A landscape with many valleys, sampled at points; each row gives a point and its height.
From any point a ball rolls to the lowest of the 2 points nearest to it. It stops when none of these is lower. Distance is the straight distance between rows; heights are no part of it.
(381) (h 6.96): [-21  -4 -11  31 -12 -29  37  42   8  27  53  10  13  -6  -9 -14  14  25
  18  -9  36]
(234) (h 6.28): [-12  19  -3  12  27 -24  11  23  -9  16  26  25 -62 -10  36  -7   8 -16
 -17  -5   7]
(166) (h 4.92): [ 40   4  -7 -19  -2  -3  -1 -20  -8 -17   6  -2   6  25 -12 -15 -17 -22
   3  23  29]
(162) (h 6.58): [  4   6 -36 -15  24  16 -11 -12  13  23   9  10  11 -29  22  -1  49   3
 -25 -27  -6]
(626) (h 3.33): [ 42 -17  42   4  17  19   2 -20 -19 -35   6  -5   1 -19   2  24 -25 -24
   9  24 -10]
(717) (h 7.33): [ -1 -23  -7  29 -28  -7  -9 -32  -6   1 -57   5  34   7 -13  13 -18  25
   0  20 -18]
(263) (h 4.33): [ 28 -15 -15  -3  14   0 -19 -20 -21 -55 -14 -14   7  43  -1  -7 -12 -11
 -22  -2 -13]
(527) (h 5.67): [-11  -2  13 -12   7   2  12  14  15  15   5  12 -10   4 -19   9 -11 -17
  15   4   5]
(210) (h 2.78): [ 13 -11  29  33  -3  23 -14 -29  -9 -41 -36 -15 -10  -8 -10  25 -24 -15
  28  27 -25]
(221) (h 3.73): [ 35   1  24  23   4 -10   2 -36 -22 -12   1   5 -17 -19  14  16 -29 -10
   4  19   9]
(585) (h 7.27): [  1   9 -43  28  -2  -8  33  13   2  26  42  32  12 -21   0 -22  22  27
   6   4  47]
(157) (h 7.11): [ 20 -19 -29 -17   2  19 -11 -20   6  14 -22   5  56 -10   4   6  14 -10
   1  11   3]
(449) (h 4.81): [  0  42  -4 -27   2  -7  12  46  13  34  79  19  13 -23  -4  29  22  -7
  -5 -18 -20]
(661) (h 7.22): [  9 -28 -19  14 -10  11 -13 -26  -6  12 -43  19  41   1  -8  17  12  10
  11  19   6]
(705) (h 4.13): [ 25 -24  18  18 -16 -11   9 -30 -14  10  15 -23 -26 -14 -10  -6 -46  -7
 -14  43  32]
(837) (h 3.50): [ -7  12  31 -40   8  23  11  36  18  16  13  -3  23 -27   2  25   8  -4
  -1 -22 -25]
(415) (h 6.47): [-22  10  13  11  20 -25   9   3 -15   7   6   1 -64  15  24 -15 -16 -10
  -8  -7  14]
(212) (h 3.02): [ 36 -20   3  30 -20  12 -33 -39 -24 -54 -27  -5  22  -8  -3  15 -37   6
  -1  15 -37]
(209) (h 5.47): [  5  24   2 -12   3 -19  34  21   1  21  40   8  45  -1   5   2  -9   6
   5 -10  29]
(28) (h 3.19): [-16  30  41 -20 -15 -29  25  44  28  35  49 -15  36 -16   4  -6  -7   7
  17 -31  10]
(796) (h 7.38): [-25 -14  -8 -25  -4   7  -7   2  -7 -14 -36 -21  20  53 -29  -2 -38 -28
  18  22  -2]
(451) (h 6.90): [-35  13 -12 -30 -20  -5   3  24  15   6   9  -8  -3  42 -34 -24 -31 -11
   3  -3   2]
(326) (h 6.17): [-23  -8  14   9 -11   2  43  41  14   2  41  -5 -17 -29  -5 -17  12  18
  12   4  11]
(531) (h 7.17): [-29   4 -22 -10   1   0  -8   8  11 -18 -17 -13 -16  61 -45 -13 -14 -31
   7   3   7]
(789) (h 2.30): [ -3   7  16  33   6   0   2 -27  -7 -34 -39   2 -33   1  -5  11  -9  -3
  25  12 -11]
(353) (h 2.28): [-24  -9  -2  41  22  -2 -10   6  -9 -31 -43  -3 -65  10 -33  13  42 -14
  12  -2 -17]
(489) (h 5.65): [ -1  16  -1  10   3   8  14  11  -7  -6  19   9 -32 -32  38 -28  14  13
  -1  22  12]
(463) (h 4.29): [-15   7 -11 -18  12 -17  26  13   9  46  41   5  33 -12   7   3   8  24
 -36 -35   6]
(385) (h 6.62): [-33   5  20  35 -14 -23  41  45  18  10  49   3   1 -26   1 -14  16  20
  36   3  29]
(847) (h 4.14): [  7 -31 -11 -24  15  27 -32 -10   9 -13 -37  -6  19   5  -7   6  31 -16
 -14 -15 -27]
(358) (h 2.57): [-18  41  13 -37  -8 -10   1  25  10  24  10  -6  24  33   1   3 -36  -9
  -4 -25 -24]
(25) (h 6.24): [ -8 -17 -38   9  10  14 -10  -4  -3 -11   7   4 -40 -20  24 -26  41  21
 -44  -6  -3]
(509) (h 4.47): [ 16 -25 -25   9 -15 -13 -21 -26 -14  -3 -19  -1 -38  10 -10 -23  12  -8
   1  42  41]
(865) (h 6.35): [-32  22  31   2  14  -9  18  12   4   8  24   1 -52   2   5   4 -27  -3
  -6 -12   2]
(76) (h 4.58): [  0   8  15 -23  14  28 -26  17  14 -23 -11   7 -23   2  -9  10  30 -29
  17 -23 -34]
(23) (h 0.90): [-11  53  24 -35 -12 -18  15  35  17  19  32 -14  23   7  12  -7 -22  15
  -9 -29 -16]
(11) (h 4.32): [ 25 -36 -12  19 -11 -19  -4 -26 -17  -5   5  -7 -45  13   1 -14 -18  -7
 -22  44  46]
(462) (h 5.23): [ 21   8  -1  -6   6  -1   4  -9  -5  -6  16   3 -16   1  14 -24  -2  -8
  -3  14  30]
(627) (h 4.31): [ 20  -4   4 -29  16  18 -41  -8   0 -18 -23  -7  -5   4   1  -2  41 -29
   3 -29 -22]
(99) (h 5.50): [-19  -3  24   4 -23   3  35  38  20 -11  10 -15   1  -6 -19 -15 -11  16
  34  26  25]
(418) (h 3.96): [ 25   0  25  18 -15 -22 -21 -46 -18   3   8 -11 -29  -6   1   4 -54 -10
   0  39  13]
(409) (h 2.59): [  3  13  29 -35  16  21   7   8   9  22  -1 -15  27 -37  20  15   5  16
 -27 -24 -28]
(323) (h 4.16): [  8 -18 -18  11  -4  10 -16 -15  -2 -45 -37 -13 -11  35 -18  -5   3   2
  -9   2 -19]
(362) (h 3.00): [  4 -15   2  16  10 -20 -44 -37 -12 -10 -41   2 -43  28  -8  -2  19 -23
  17  -9  -2]
(167) (h 6.22): [-20  -4  -2 -15 -11   3   2  13  12  37  -5   9   9   4 -15   7   7   3
  -6 -21   5]
(178) (h 7.67): [ -7  -4   3  21  -8   5  22  -8  -9 -20 -24  16  41   5  13  16 -21  32
   9   6  -7]
(15) (h 4.84): [-32  -9  21  -1 -24   5  18  28  17  -1 -15 -13  17   7 -31  -4 -19  16
  14  11   2]
(124) (h 5.59): [ -9  37   5  -9   9  -8  18  42   7  31  57  30 -18 -12   8  12  -1  -8
   6 -24  -3]
(318) (h 6.04): [-11  33  -9  -4  23  -9   0  39 -10  -5  24  11 -59 -30  54 -18  11  -4
  -9   1  -5]
(368) (h 7.73): [-14 -10 -17  25 -28  -7  16 -15  11  11  -8  -1  35   6  -6 -19   9  52
   0  14  26]
(299) (h 2.71): [ -9   3   0  17  18  -6 -28  -9  -9 -38 -37   8 -52  39 -25  -6  32 -24
  24   2  -2]
(848) (h 1.80): [ -5  -7   2  46  18  -9 -11 -18 -24 -16 -42   7 -65  -5  -3  20  18  -2
  17   8  -6]
(513) (h 7.51): [ -4  -9 -45  27 -10   6  20  -9   9  18   6   8  36 -24  -7 -23  38  30
  14  12  32]
(650) (h 3.30): [-10  12  19 -28  -7  23  -5  15  19   5 -12  -5   8  -5  12  -9   4  22
 -22 -38 -34]
(402) (h 3.29): [ 26 -16  20  13 -28   8 -51 -39 -28 -17 -16 -12  23 -20   8  19 -55   2
  -8  14 -40]
(493) (h 4.41): [ 10  27  20 -38  18  19 -17  31  16  -1  16   4  -4 -15  -8  14  20 -31
   8 -24 -25]
(29) (h 4.45): [ 39 -26  -8  -2  19  -9 -23 -29 -25 -50   9 -22 -28  23   2 -14 -10 -21
 -24  14  15]
(659) (h 3.71): [ 12 -10  19  -6   1   6 -19 -34 -15 -15 -35 -19   3  22   6  14 -36 -14
 -19  -5 -23]
(453) (h 6.97): [ 28  -7 -36 -25  23  25   6 -10  12  26   1  -4  62 -32   4  10  33  -3
  10   6   9]
(172) (h 4.65): [ -1  13  27   5  -5 -37  37  15  14  38  39 -14  47 -19  14  -4  -1  13
  14 -16  29]
(540) (h 3.95): [ -1 -30 -10 -12  -2  17  -9 -14  -5 -19 -47 -16  22  22  -1   7 -12   4
 -24  -6 -32]
(436) (h 7.92): [-23 -24 -22   1 -28  -5  17  13  15  22  -4 -16  56   7  -5 -10   0  42
 -11  -1  10]
(839) (h 6.63): [-40  -9 -10 -23 -21  -6  -7  34  17  25   7   0  18  36 -24  -1 -22   0
 -15 -15  -1]
(596) (h 3.25): [-11  22  -8  -1  10  10  21  11   1  14  27  14  20 -19  30   4   7  19
 -15 -31  -9]
(696) (h 6.39): [ 11 -28 -31  -7   2  17 -20 -19   5   3   1  -3 -14 -16   3  -8  41   9
 -40 -18   2]
(506) (h 7.46): [ -5  -9   0  41 -20   5   7 -12 -31 -26 -56   4  45  11  11  28 -31  27
  11  33 -32]
(783) (h 3.89): [-19  12  16 -15  -9   2  23  11   7   5 -11 -15  21  34   3  -1 -41   4
   9  -5  -8]
(198) (h 6.02): [  2   5 -11  13  17   4   1  -1 -10  -7  -6  20 -35  -6  22  -1  27   5
 -21 -16  -3]
(685) (h 3.20): [ 33 -27  17  -7   3 -13 -56 -47 -20  -5 -36 -12 -22  17   0   1  23 -20
  10 -15 -13]
(194) (h 6.23): [ -4 -19  -3  23  11  -6   3  -9  -2  16  -9  16 -33 -13   5   7  23   4
  -6   2  19]
(5) (h 3.61): [-15  35 -35 -18 -10   5   4  48  23  22  69  14  30 -27  -5   2  29   9
   6 -18 -17]
(26) (h 3.44): [ 28  -7  14   2  -7   7 -33 -43  -7  -4 -33  -6   3   3  12   2   0  -6
  -1   7  -9]
(811) (h 6.77): [ 34  20 -37 -24  34  10  -6 -37  -3  34   4   0  41 -34  17  15  40  -5
 -17 -16  15]
(700) (h 2.53): [  1  -6  24  12 -12  19  -7 -23 -14 -56 -28 -14  19   7   7  13 -41  14
  19  25 -45]
(184) (h 6.07): [-20  22  16  -9  13 -17  14  25   9  35  19  23 -39   6  -8  17  -9 -22
  14  -8  15]
(686) (h 4.68): [ 23 -11 -23  -7 -13 -11 -14 -18   1  -8  -9   6 -14  39 -30 -21  -3 -31
  11  33  50]
(482) (h 1.61): [-13  19 -14  -6  -2  15  20  30  15  13  38  19  14 -32  13 -10  28  15
   7 -12  -6]

For each start below, name the point where the ball stops.
(509) | (848)
(627) | (848)
(506) | (198)
(178) | (198)
(368) | (23)
(29) | (848)
(415) | (848)
